Points on a hilly landscape, in no order, each with its height.
A climber steps from a point to the highest of its 2 nearest points, and stops where none of them is higher. Distance is the straight distance between rows; heights are no part of it.
(732): [169 139 148 145 110  98 116 121 151 187  93 113 147 122 136  77 124  75
 103 178 166 151 113  91 117 122 106 127 141]  height 2.76
(230): [133 113 110 171 164 111 194 158  87  96 126 155 129 206  88 108  86 160
  93 143 111 141 141 154 122 124 135 166  48]  height 4.24
(163): [104 119 143 178 142 144 158 180  91 117  96 139 140 153 102 144  74 172
 148 115  97 106 135 189 171 105 146 142  62]  height 5.31
(1561): [159 123 137 101 139 114  90 140 147  88  82 157 152 112  95 145 180 113
 142 163 179 135 140  77 123  88 150 114 136]  height 4.26
(702): [ 94  98 135 125 111  83 132 116 154  80 139  96 124 139 166 111 146 165
 118  87 113  58 143 174 156 130  96  86 134]  height 3.32
(1110): [139 170 172 112 118 156 120  98 145 102 129 109 173 132 159  76 181 124
 151 151 157 120 131  58 141  85 110 123 142]  height 4.89
(199): [111  91 110 148  82 105 160  96 114  82 157 124 106 184 153 148 103 151
 131 117 112 120 120 115  92 142 126 160 126]  height 4.63
(427): [ 95  77 115 196 142 121 176 135 171 117 116  95 139 170 154 147 100 188
 129 139 130 126 137 186 103 122 133  99  96]  height 5.42
(102): [134 128 137  74 150  84  98 166 149 103 124 141 138 121 106 118 194 115
 131 150 160  90 138 114 151 105 125 107 161]  height 3.85
(1056): [112 127 186 162  97 152 115 121 153 143 141 131 166 169 190 124 151 137
 115 124 164 135  95 100 121  96 113 133 178]  height 2.65
(446): [134 144 110  83 135  69 129 162 191 175 139 134 156 122 134 148 153 109
  48 148 129 130 134 135  94 180 102 113 140]  height 1.25
(1791): [179 137 144 165 111 170 136 111 146 157 128  95 127 142 179 107 114 108
 149 125 131 135 121 105 104 115 127 144 179]  height 3.92
(1357): [162 145 141 153 112 122  86 132 137 103 112 162 158 116 113 171 141 135
 117 143 140  79 140  74 153 156 166 146 159]  height 4.59
(1639): [ 87 110  98 140 114 119 114 154 148 149 140 116  98 116 107 192 135 122
 124  73 114 149 136 143  84 141 128 124 196]  height 1.80
(1226): [138 156 176 172 124 149 122 146 127 128  97 105 142 105 163  78 157 106
 159 103 175 161 152 106 123  85 129 102 184]  height 2.78
(424): [109 134 139 145 133 169 167 181  75  67 108 141 124 157  65 137  96 196
  93 105  54 159 134 209 138 116 175 124  52]  height 3.86
(56): [124  96 110 188 116 107 157 129 200 149 135  86 115 150 149 142 127 130
  79 125 140 133 108 125  58 143 128 148 180]  height 2.56
(1408): [129 158 162 113 116 152  92 117 121  93 130 132 156  73 145 123 147 163
 139  89 116 106 168 173 181 149 118  65 140]  height 4.25
(1651): [181 114 112  95 154  88 158 175 162 124 116 149 109 135 108 134  98 149
 102 147  94 179 184 164 111 181 121  81 114]  height 1.87
(93): [153 142 107 171  89 196 129  78  63  66 165 133 126 146 145 164  85 145
 128  74  94 111  96 106 114 149 161 168 101]  height 4.04
(1425): [157  79 153 121 178 101 163 191 139 124  95 106 130 158 128  85 139 151
 178 131 166 126 170 174 138  98 118  89 162]  height 6.01
(359): [119 146 129 133 136  93 134 118  82 151 146 202 104 170 115 137 124  67
  58 162 147 135  78  97 128 155 117 184  81]  height 3.47
(1915): [143  72 129 129 185  81 158 191 116 147  78 107 141 153  95 112 103 150
 189 152 162 111 161 152 140  82 137 131 125]  height 5.54
(1723): [147 136  85  98 131 117  94  97 150 149  82 107 157  58  82 115 145  63
  75 173 165 179  96  86  86 136 127 135  87]  height 3.54
(320): [116 107 159 129 146 119 125 139 116 119 120 135 162 147 162 137 137 162
 171 111 154 108 138 152 155  88 120  93 138]  height 5.36
(1846): [122 143 118 144 105 162 117  80 106  76 170 161 135 141 142 188 123 160
 116 108  93 103 117  83 138 161 162 157 112]  height 3.72
(686): [177 139 102 132  84 208  93  88  71 134 179 116 124  99 133 135 111 114
 149  96  93 105  75 139 139 125 155 157 135]  height 1.38
(1794): [136 145 103 118 140 185  96  77  99 132 129  64 129  85  96  84 139 105
 204 113 137 143 108 116 112  66 141 136 141]  height 1.99
(1697): [140  79 112 151 156  87 195 125 156 154 124  92 127 171 144  86 110 146
 146 140 143 170 174 136  89 126  99 128 147]  height 2.99
(1098): [125  95 115  98 177  79 113 169 167 121 133 116 147 158 114 130 136 172
 125 146 130  69 110 182 146 122 123 112 117]  height 2.68
(1633): [109 138  98 100 149 126 100 113 118 149 117  88 109  90  71 102 138  92
 184 130 135 155 146 119 126  91 127 131 145]  height 2.34
(234): [ 71 119 140  54 151 135 108 136 121 143 137 156 112 100 135 174 182 124
 161 106 138 178 128 161 127  92 112  74 159]  height 4.36
(1629): [133 129 149 119  88 107 155 123 108 132 133 197  93 170 164 160 103 114
 108 145 106 139 120  76 124 171 113 175 119]  height 2.90
(270): [138 137  89 131 123 181  83  96  74 153 158  87 122  96  73 124 113 114
 166 105 111 129  96 119 128  99 161 166 139]  height 1.65
(1456): [120  95 130 184 134 125 163 147 124 139  90  79 114 134 149 113  99 142
 172  84 152 146 178 156 103 119 124 120 177]  height 3.52
(422): [162 142 155  79  69 118  98 146 141 177 113 142 116 116 126 134 132  63
  81 152 147 100  86  50 104 152 119 192 175]  height 0.82
(773): [ 95 123 133 129 146 128 116 134  70 138 101 103 163 120  82 114  91 146
 200 117 125  99 141 131 177  67 147 141  75]  height 4.54
(1546): [123 139 166 152  92 164  94 101 105 182 126 143 123 117 150 172 127  86
 131 132 146 164  77  99 121 111 138 127 169]  height 3.68
(1071): [112 160 147  83 102 218 106  60 135 148 141 128 125  81 146 139 179  96
 142 159 132 170  94  73 112 108 127 134 154]  height 2.40
(268): [159 154 149 107  84 148  87 127 114 153 115 114 101  80 104 118 143  61
 142 124 133 152 125  87 118 129 134 128 193]  height 2.75
(1701): [116 136 154 155  68 156 108 116 148 125 133 105 121 109 169 132 137 130
 102  75 119 142 125 142 107 145 123 113 196]  height 2.11
(578): [106 146 161 139 128 145  85 147  93 140  90  99 188  92  82  98 122 141
 172 124 145 103 132 155 187  64 132  94 100]  height 4.05
(831): [120 144 134 154 122 115 137 111 100  91 124 185 110 139 147 153 104 126
 145 132 102  63 140 131 184 169 111 144  72]  height 1.43
(891): [121 137 184 150 109 183 166  95 147 140 136 111 175 168 235 124 135 145
 151 114 156 124 122  92  99 106  89 138 144]  height 2.97
(1797): [122 128 122 101 167 100 132 130  91 106 114 180 105 129 121 150 112 122
 186 149 115  89 144 130 182 129 118 122  68]  height 1.24
(815): [139 103 158 158 161 117 152 203 175 121 108 101 128 141 150  87 158 154
 122 114 155 154 154 186 119 115 126  68 173]  height 6.48
(753): [ 98 141  94 144 162 160 146 105  82 115 155 184  87 141  93 176 107 125
 122 118  81 166 144 122 119 156 149 156  89]  height 1.28
(599): [ 89 166 141 142 143 131 105 191 167 117 151 121 130  81 117 115 213 105
 106  92 152 141 129 121 135 111 141  97 196]  height 4.03
(95): [ 87 120 122  96 141 134 100 165 109 110 137 125 134  96  74 154 114 180
 130 114  76  89 114 216 190 136 143 114  89]  height 2.84
(1176): [120 138 125 195  92 131 168 110 110  55 134 154 112 165 139 142  86 142
 106 128  89  84 132 135 142 172 125 137  53]  height 1.61
(745): [116 102 113 116 181  93 154 169 101 148  83 120 149 143  68 108  93 150
 180 158 133 114 140 135 157  58 152 164  65]  height 5.07
(1921): [164 141 114 174 126 174 111 116  69 158 134  98 101 107  70 113  80 103
 139 122  97 162 116 119 136 127 170 155 119]  height 1.40
(524): [127 135 124 175 134 172 154 145  97  74 109 169 106 140  98 156  87 179
 110 116  77 167 163 173 128 147 168 100  63]  height 3.63
(1478): [ 96 149 168  87 152 133 134 145 147  78 119 129 143 122 178  98 217 131
 153 119 172 112 145  77 136  81 131 123 157]  height 4.46
(181): [115 156 131  96 113 205  99  74 111 146 156 105 121  65 155 121 169  95
 161  98 131 149  92 126 112 107 133 132 180]  height 2.10
(840): [106 147 125 102 152 118 133 158  77 128 143 183 103 137  54 112 120 123
 102 150  85 149 138 176 167 142 120 125  62]  height 4.27
(70): [157 150 113  72 143  90 139 157 173 162 124 127 114  98 102 112 139 110
 104 132 112 163 190 149 124 159  99  81 149]  height 2.03
(316): [ 86 125 132 131 143 118 115 123 153 199 131 115 126 122 113 119 135 106
 132 152 129 169 125 154 126 106  98  94 135]  height 3.26
(1584): [105 144 102 154 176 106 168 120 104 130 143 197 110 181 120 137 117 112
  58 158 118 123 115 142 124 175 109 172  53]  height 3.77
(1315): [123 119 122 116 111 129 146  91 152 164 168  69  94 145 174  70 139 108
 139 114 114 117  99 144 116 115  81 155 169]  height 3.98
(986): [112 161  92 104 173 118 112 120 179 132 115  84 114  64  84  85 187  74
 138 139 153 147 144 102 107 107 121 127 152]  height 2.67
(274): [ 85 111 131 107 110 100  99 137 130 102 139 121 123 108 112 135 132 158
 121  99  92  55 131 199 185 153 102  86 111]  height 3.07
(914): [136 130 121 121 110  87 156 115 183 162 138 150 133 142 162 131 114 123
  64 163 104 133 131 126 114 192  94 128 107]  height 1.44
(477): [132 122 154 136 127 114  76 183 137 133 119 117 161 123  86 116 149 156
 115 128 135 120 127 186 156 109 144  82 161]  height 3.24
(867): [198 155 147 145 120 190 127 144 149 139 111  90 102 104 162  84 159  90
 157 112 147 118 114  88 110  91 148 168 199]  height 3.51
(478): [144 128 135  96  90 175  96  78  67 134 154 152 116 133 129 150 141  90
 153 142 135 162  65  59 119  98 156 168 135]  height 0.68
(170): [149 115 131  86  54 197 112 117 159 159 159 127  80 139 166 155 138 115
  93 117  95 112  78  96  83 139 141 182 194]  height 2.00
(1969): [144 119  91 120 177 122 140 148 167  75 129 148 122 132 111 156 104 190
 119 151  69  95 142 183 141 168 158 108  76]  height 2.20
(1729): [ 93 122 134 165 149 138 132 122 135 188 111  74 111 121 140  97 108 124
 175 109 131 143 147 162 128  98 111 121 154]  height 3.16
(1030): [117 120 119 166 137 122 127 144 114 138 123 146 125 137  90 148  95 147
 134 135 110 120 139 146 153 137 150 137 104]  height 4.88
(1503): [163 144 125 159  50 182 105  85 126 128 184 114 122 123 141 124 105 118
  77 129  69 118  81 126 146 185 127 142 129]  height 1.96
(159): [126 144 116  80 117 155  95  78 157 133  97 132 124  34  91 135 163  64
 111 191 138 163 117  80 128 154 100 120  92]  height 4.09
(1077): [156 152 100 133 149 173 106  70 165 159 167  94 130 102 115 136 156 112
 107 162 121 149  96  85 101 134 156 150 149]  height 2.52
(146): [127 142  90  71 159  75 116 113 161 156 123 162 156 103 129 143 148  93
  89 178 155 122 114  93 104 152 128 149  87]  height 1.89
(1129): [ 92 128 147 146  69 145 161  76 161  69 139 111 157 141 204 155 115 189
 106 105 120 114 129 156 101 133 118  74  89]  height 3.84
(340): [124 109 124 133 138  99 121 158 177 137 129 147 127 144 128 176 142 143
 107 128 128 142 139 149 110 141 132 106 159]  height 2.04
(1401): [116 144 149  88 159 138  96 171 158 130 121 138 126  85 117 144 203 116
 140 126 152 169 136 157 129 106 138  66 178]  height 3.97
(1829): [152 143 138 124  81 158 135  84  87 112 134  73 121 101 187  84 100 126
 169  29 124  96 122 151 123 109  96 134 163]  height 2.25
(1696): [112 136 146 162 155 116  94 166 148 159  94  87 146  90  77  79 148 123
 150 139 160  97 141 166 174  91 134 103 142]  height 3.59
(184): [116 112 117  89 173 139 117 151 115  77 122 118 131 123 116 145 118 200
 169  97  96  74 144 196 169 120 151  94 110]  height 2.60
(1922): [181 140 134 134 110  87 146 122 152 158 125  89 134 130 138  57 105 107
 106 148 130 149 160 117 120 152 100 128 159]  height 2.43
(1867): [110 135 143 128 157 108 152 162 136  93 120 111 123 130 160  92 187 114
 176  91 182  94 151  84 131  87 136 162 194]  height 4.08
(1345): [115 124  78 106 168 105  95 125 168 135  77  88 149  74  47 102 156  91
 111 155 181 164 128 101  86  90 127 132 108]  height 3.05
(623): [160 135 118 114  91 131  94 111  90 167 154 134 103 105  92 139 118  67
 107 136 113 149  94  90 124 153 136 154 155]  height 2.44
(974): [125 127 129 100 153  82 116 136 128 149 118 116 139 122  96  83 115 136
 145 161 120  88 150 163 191 114  95  99  80]  height 5.39
(1259): [195 153  98 150 148 133 120 136  64 167 109 124  88 114  56 114  72  68
 100 126 123 158 126  85 116 158 179 183 103]  height 1.17
(1944): [ 87 112 123 189 133 135 148  94 156 145 144 115 143 162 163 146  99 157
 124 132 113 116 112 147 133 133 106 117 101]  height 4.91
(361): [120 124 143 223 112 163 159 129  61 101 130 130 146 183 125 135  67 136
 121  97 110 124 115 126 132 121 133 158  64]  height 4.87
(580): [109 156 172  96 122 136 116 106 122 110 129 107 121  87 182  89 160 130
 138  78 121  81 165 138 189 127  90  81 152]  height 4.60
(1216): [128 103 116 163 152 101 161 114 151 204 122 109 117 155 156 110  90 102
 136 166 149 159 117 126  99 124 106 148 137]  height 3.29
(1585): [ 94 104 109 134 137 105 105 163 146 114 144  83 162 144  77 111 130 192
 117 110 104  89 131 193 155 103 145 112 128]  height 2.94
(1549): [152 107  85 131 179  67 115 160 143 182  84 108 161 121  89 137 133  92
  99 145 200 140 132  97  69 114 158 151 138]  height 2.51
(172): [148 126 111 142 132 168 105 101  49 149 150 141  92 139  74 145 114  71
 123 143 140 173  56  84 124  94 171 173 100]  height 0.92
(1228): [104 134 143 136 109 164 118 121 112 145 140 136 147 112 114 120  99 172
 122 116  83 189 147 202 162 143 123  57  90]  height 3.06
(1402): [103  94 138 149 114 112 161 128 174 143 126 132 105 157 185 161 128 128
 125 128 137 128 121 120  95 141 105 151 171]  height 2.30
(1882): [149 109 111 134 156  73 175 149 112 103 137 185 128 195 134 128 100 148
  84 162 124 127 126 150 131 158 115 144  55]  height 4.01
(1656): [ 64  82 113 118  92  92 158 107  86  85 152 140 106 169 165 164 104 164
 154  83 121 108 131 155 113 127 108 134 108]  height 4.96
(625): [ 98 128  94 112 143 136 132  81 155 125 179 101 121 148 152 130 163 151
 135 108 115 142 128 112  98 112 132 150 173]  height 1.36
(92): [134 124 119 185  77 164 157  98  67  86 135 111 123 148 166 144  62 137
 157  63 109 116 108 136  98 131 129 152  85]  height 4.42
(1770): [144 140  92  46 165  60  85 164 155 140  95 144 178  88 105 144 165  97
  78 179 169 105 105 132 114 153 131 106  75]  height 2.17
(368): [142 140 140 159 151 114 115 140 156 147  88  95 138 112 110  81 144 100
 152 152 182 135 141 115 127  86 119 117 149]  height 3.18
(1623): [195 154 117  90 110 144 124  95 116 155  81 156 100  86 137 125 102  46
 118 182 141 147 107  46 106 149 141 181  88]  height 5.26
(1445): [122 106 122 104  60 113 140  94 125 122 164 108 103 167 167 112 114 125
 129 112  97 110 100 119 119 137  89 164 155]  height 4.31
(479): [131 107 156 149 148 125 112 153 111 141  82 170 139 140 135 167 118 128
 179 154 169 137 126 134 147  87 140 102 117]  height 4.80
(1039): [207 163 128 114 125 128 131 103  90 124 116 166 122 131 119 122 101  75
  85 163 137 139 124  29 119 171 167 179  96]  height 5.89
(971): [ 92 126 127 174  84 145 132 100 136 101 129  80 122  97 160 138 112 160
 128  43 141 123 120 167  76 123 141 121 175]  height 1.83
(1037): [191 113  99 161 130 139 144 119 127 169 138  63 123 148 127  72 100 107
 164 135 136 121 114 124 102 105 133 169 156]  height 3.53
(461): [132 143 128 140  75 171  81  96  96 148 185 121 122  90  89 132 128 103
  97 127  94 147  84 125 151 168 134 122 152]  height 2.18
(1143): [187 131 124  98 154 113  90 159 106  93  81 168 151 114  56 142 129 126
 134 173 153 144 143 101 138 115 172 106  92]  height 4.77
(1637): [151 125 110 161 159  92 133 125 183 178 129 106 151 129 133 127 132 107
  86 145 173 123 113  97  80 137 142 153 170]  height 2.88
(1488): [112 120 144 136 102 117 137 116  98 108 136  66 133 128 150  61 121 154
 157  54 131 115 167 156 137 105  95 108 166]  height 2.54
(1917): [139 135 149  96 113 131 105 156 153 107 121 152 117  89 128 153 142 145
 117 119  93 124 161 179 164 173 118  63 144]  height 3.96
(1593): [125  92 129 181  85 137 161 112  84 105  99  81 118 137 158 129  58 156
 191  54 142 119 148 160  98 118 119 137 136]  height 3.95
(1908): [122 144 127 135 134 138 149 171  65 109 120 148 123 140  48  95  94 160
 105 120  65 153 162 172 176 121 150 140  58]  height 4.06
(738): [108 120 148 100 168 101 140 172 119  74 120 112  95 102 161 100 181 147
 153  51 136  82 184 152 159 114 123  84 180]  height 5.27
(280): [139 163 110 106 129 135 121  91 123 156 107 171  97  72 103 139 118  54
 123 189 134 157 105  81 133 168 115 140  75]  height 4.64
(36): [135  97 114 230  81 106 171 130 133 116 113  79 134 165 114 100  54 142
 107 142 116 115 124 145 111 145 137 134  90]  height 1.98
(1879): [136 104  94  93 172  41 125 162 132 142  86 108 146 123  90  93 153  94
 142 146 207 127 144 112  85  91 121 141 131]  height 2.19
(43): [122 131 116 101 177 138  91 124 153 119 135 162 165 118 100 153 157 148
 123 204 139 130  86 136 157 118 150  93  66]  height 3.61
(31): [133  96 153 123  64  98 167 157 137  81 113 186  88 169 165 177 109 145
 102 136 114 119 148 108 115 181 123 135 120]  height 2.69
(907): [ 74 113 139  64 160 138 107 121  95 137 142 147 136 123 139 146 141 173
 167  88 136 152 120 195 147  82 120  68 124]  height 4.78
(658): [151 127 116 102 122  95 153 105 100 173 142 166  98 151 149 128 108  73
 103 169 131 146  82  82 104 144 110 188  99]  height 3.17
(417): [153 159 142 122 108 134  77 136 116 122 122 157 134  74  85 138 128 122
 132 143 114 129 164 125 171 165 140  88 138]  height 3.64
(776): [141 153 180 176 112 169 109 120 133  88 114 135 206 124 186 162 127 174
 146  83 154  75 142 117 145 117 134 117 140]  height 5.92
(1573): [114 118 118 139 110 103 132 106 161 203 162 104 111 148 137 110 118  89
 104 141 126 155  85 137 107 136  93 137 160]  height 3.62
(565): [ 91 153 175  94 130 120 149 171 143 105 119 114  83  84 185  77 183 121
 118  60 123  97 173 121 169 139 111  85 178]  height 4.93
(1953): [157 121 104  47 172  58 104 193 140 130 119 138 151 140  95 127 140 130
 104 172 145 100  90 171 127 146 126 108 112]  height 2.42
(1943): [ 96 163 115 110 149 163 108 111 160 133 147  89 104  72 129  95 194  84
 146 118 147 136  98 105 118 100 127 134 176]  height 2.36
(438): [109 138 114 147 155 152 109  89 162 197 127 111 120  99 110 141 133  81
 133 169 138 175  97 111 105 119 134 120 134]  height 2.89
(530): [125 141 115  94 186 101 152 160  91 130 112 170 125 149  80  86 107 125
 125 179 111 118 115 174 176 119 120 139  18]  height 4.55
(1024): [110 138 169 106  91 102  91 136 145 129 136 145 150 133 138 120 181 110
 109 140 153  84 113 101 149 118 110 138 169]  height 3.50
(191): [ 84 126 100 120 157 131 124 120 118 133 163 200 108 148 108 201 142 122
 109 152 106 143 100 127 138 151 136 142  87]  height 1.10
(396): [138 146 127  89 108 101 107 144 171 184 142 140 151 110 112 149 163  80
  49 151 153 127  93  86  95 158 119 148 165]  height 1.05
(721): [150 123 145 139 116 159 140 124 168  84 139 171 150 161 181 174 127 190
  96 161 101 153 147 130 121 158 146  74 107]  height 4.53
(1204): [ 87 131 153  66 114 138  90 113 115  97 169 177 165 126 159 172 176 166
 137 128 134  98 102 144 170 121 118  96 128]  height 3.99
(224): [170 115 110 179 103  78 148 129 131 154 120  90 136 152 105  68  59 126
  94 144 118 128 137 134 125 164 122 149 115]  height 2.21
(219): [110  68 125 132 170 106 184 197 107 110 104 127 126 182 100 125  73 180
 152 135 105  91 114 196 151 103 133 148  66]  height 5.69
(899): [130 132  87 113 171  65 135 111 180 150 150 141 165 139 150 122 132 144
  72 171 130  96 121 127 123 168 115 151  90]  height 1.64
(1761): [100 121 146 137  84 117 127 115 104 133 135  94 138 121 139  88  91 162
 137  80 104 138 153 198 162 121  97  69 112]  height 2.80
(1741): [141 102 100 167 152 116 188 114 103 143 144 103 137 191 120  98  73 155
 158 135 114 178 157 122  99 110 117 140 100]  height 2.77
(1759): [112 126 149 168  88 158 132  96 173  98 147 128 166 158 190 165 134 184
  85 119 124 136 125 114 107 141 136 103 137]  height 4.17
(1812): [135 128 129 126 144 106 136 110 116 132 128 108 146 143 137  93 112 139
 179 137 131 111 160 121 158 109 103 115 120]  height 5.91
(233): [133 135 190  98 100 146 168 142 165 114  99 136 114 145 198  91 141 151
 136 139 134  95 187  73 130 156 100 151 170]  height 0.81
(1675): [119 134  93 117 155 101 126 118  90 153 136 157 115 123  63 122 102 106
 129 156 115 146 132 120 142 138 135 157  85]  height 4.47
(730): [107 106 127 150 144 150 173 142  79 130 122 120 149 167 111 118  69 181
 163 107  92 186 170 166 123  96 134 117  77]  height 2.55
(605): [100 147 130 180 136 189 122 125  93 140 136 158 122 103  95 155  95 147
 106 136  77 179 134 167 158 157 151  99  72]  height 3.35
(1772): [178 156 124 138 151 107 113 133  82 112 111 175 148 129  80 129 110 108
  89 168 146 139 136  69 146 151 173 141  80]  height 5.30
(602): [157 146 116 131 137  93 118 139 151 153 131  91 136 104  74  78 117 123
 121 134 116 152 179 143 134 143 121 100 156]  height 2.23
(87): [145 150 114  81 152 124  84 160 133 120 127 146 131  59  40 150 134 129
 130 155  98 122 151 162 174 158 146  87 100]  height 3.33
(1162): [122 132 112 103 142 138  89  91 136  99 116 168 162 102  79 159 166 113
 108 207 158 135  96  71 143 120 141 123  64]  height 3.20
(1104): [130 160 170 145  97 184 113 129 109 140 118 111 130  88 175 116 153 115
 137  56 166 170 116 120 101 106 141 127 214]  height 2.41
(861): [ 94  97 150 149 132 122 183 147 131 108 124  93 109 142 202 101 171 136
 165  59 166 124 146 115 102 103 117 149 199]  height 3.71
(62): [ 90  69 117 138 118  93 170 156 100  90 128 142  99 187 133 145  89 169
 144 122 107 115 116 193 132 118 118 115  67]  height 5.34
(1940): [ 99  74 148 169 129 132 157 167 158 116 107 100 136 154 157 140 124 178
 131 102 146 151 136 210  98 105 128  67 152]  height 5.95
(969): [110 146 154  93 113 165  94  86 152 116 134 165 156  93 134 160 177 119
 120 182 143 144 107  61 140 122 131 128 126]  height 2.79
(978): [115 118 115 124 138  92 131 136 138 100 122  94  93 112 138 114 147 136
 161  74 125  82 180 128 137 134 118 136 191]  height 4.85
(1119): [124 138 116 150 127 111 107 154 151 123 140  92 125 112 110 104 165 120
 131  83 146 116 150 124 125 117 145 134 206]  height 4.44
(1505): [130 117 102  97 137  96 149 118 128  90 159 159 109 155 122 140 121 153
 130 134  82 134 165 132 138 157 117 122  97]  height 1.60
(1644): [121 113 179 141 117 165 184 129 130 149 113 101 115 156 237 106 140 113
 184  93 172 114 116  95 107  92 101 169 189]  height 3.34
(1472): [112 142  98  89 171 116 146 105 186 149 148 110 113 121 149 121 175 109
 136 141 138 130 143  83  87 125 117 163 163]  height 1.15
(1702): [203  80  91 181 114 150 154 119 108 138 143  94 107 171 140 126  73 116
 138 121 128 113  99 104  88 123 157 191 145]  height 3.19
(1375): [150 158 136 116 165 114 128 113 178  99 112 123 170 111 131  80 174 135
 143 176 158 101 158  91 154 102 118 106 107]  height 4.45
(936): [172 118 154 102  84 188 108 111 100 155 129 124 114 148 173 134 139  86
 164 140 150 114  61  76 105  72 145 184 168]  height 0.44
(1301): [ 82 119 107 111 121 142 119 103 101 146 148 120  96  98 129 170 115 136
 161  53 115 165 136 160  96 128 132 129 179]  height 1.59
(1635): [139 139 109 102 197 115 105 133 184 128 103 121 166  98  97 107 152 140
 128 191 148 101 126 151 154 111 137  94  80]  height 4.02
(909): [164 158 146 133 121 159 114 132 161 146  87 102 103  81 131 100 165  65
 132 144 168 159 120  68  90 102 138 142 185]  height 3.13
(1382): [114 132 105 114 182 125 126 170 104 137 138 212  97 149  64 199 138 115
  67 151 115 166 107 150 120 162 152 133  74]  height 0.94
(679): [107 149 152 102 127 134 157 145 191 144 126 119 103 127 178 105 168 117
 112 134 139 100 148  73 108 142 114 168 188]  height 0.97
(1714): [166 115 127  74 168 123 125 162 133  61 115 155 115 140 137 161 110 175
 166 136  98 101 155 171 158 161 147  90 109]  height 2.38
(1487): [108 139 113 177 155 153 176 124  53  78 146 158 108 197  97 130 101 139
 128 105  97 113 141 134 125 122 126 186  63]  height 4.50
(1767): [172 122 128 108 167  75 138 164 115 140  88 154 160 139 103  76  95 127
 128 194 152 115 127 151 161 121 121 105  52]  height 4.92
(1219): [150 107 104  79 114  66 162 154 124 121 140 173 100 160 117 138 108 123
  89 134  94 169 169 125 106 176  98 116 113]  height 1.73
(1738): [143 133 125 173  61 135 152  95 133  96 150 126 108 141 150 124  81 125
  88 136  76 123 121 122 128 181 119 136  99]  height 1.77
(140): [149 130 116 162 100 194 107  98  44 140 185 135 100 150 104 138 107 102
 112 101 105 133  57 131 137 121 154 172 111]  height 1.16
(1750): [140 130 104  73 147  91 136 178 111 119 132 209  97 134  87 215 132 102
  98 134 112 141 136 127 117 182 129 129 113]  height 0.80
(1429): [133 142 145 172 110 158 116  84 149 164 153 120 150 138 157 120 109 129
 116 156 121 142 108 113 139 134 125 120 126]  height 4.41
(1717): [ 61 105 101 152 122 118 136 111 153 110 163  82 120 140 146 134 148 167
 126  67 134 126 134 164  95 109 124 120 173]  height 1.58
(1108): [142 132 166 155  92 145 175 125 167  97  92 104 118 120 211 116 116 154
 146  94 127 105 192 115 119 155 108 119 167]  height 0.66
(249): [131 108 145 142 127 143 138 137 133  76 132 148 168 173 178 159 120 192
 143 122 126 109 134 161 130 123 127  87 102]  height 4.90
(1934): [113 140 167 100  71 130 102 104 117 119 156 158 153 134 164 132 144 142
 121 125 115 101 125 114 170 137 103 112 141]  height 3.69
(1753): [ 94  99 151 133  88 120 174  99 157  85 146  97 141 168 213 116 133 169
 126 101 124  82 144 154 127 124  75 100 109]  height 3.57
(1678): [146 126  75  65 148  58 137 183 158 150 122 160 118 114  84 198 135 111
 103 113 131 111 155 131  92 168 114 118 144]  height 0.65
(118): [133 154 154 166 105 158  79 114 101 118 121 144 162  99 140 171 126 138
 161 104 151  78 130 103 157 142 151 135 149]  height 5.20
(238): [119 116 176 161 100 132 103 145 105 160  91 169 131 132 169 190 127 108
 163 116 171 145 111 105 127 113 133 121 172]  height 4.20
(1548): [160 142 111 108 107 180 105 110 168 145 180  97 117 126 140 133 178 114
  92 123 105 124  82  89  91 124 154 175 204]  height 2.22
(166): [141 136 121 134 112 144 109  96 139 117 148 151 137 146 149 181 137 137
 106 141 124 100 109  59 116 153 155 178 160]  height 4.10
(572): [ 82 129 100 136 106 117 148  99  84  98 174 154  94 155 103 138 105 144
 124 106  76 142 132 153 143 154 119 141  80]  height 1.45
(1027): [ 81 123 116  99 137 152 101 103  95 120 169 167 151 122 134 173 149 170
 146 108 117 151 125 149 142 123 132 108 125]  height 4.35
(192): [138 159 126  77 124 144 118 100 184 141  76 127 103  66 135 121 162  63
 128 168 163 155 120  54  93 122 112 148 139]  height 3.55

Call two points neighbours if one is among the 2 nearest of the other. Go from one point of each pair to the other, from neighbour to neighbour, staying as high as possible. Name the lowest point that can't be avoided.
(738), (907) | (1401)
(738), (1791) | (909)
(1637), (815) | (1879)
(361), (776) | (1846)
(1039), (907) | (1024)
(1812), (219) | (840)
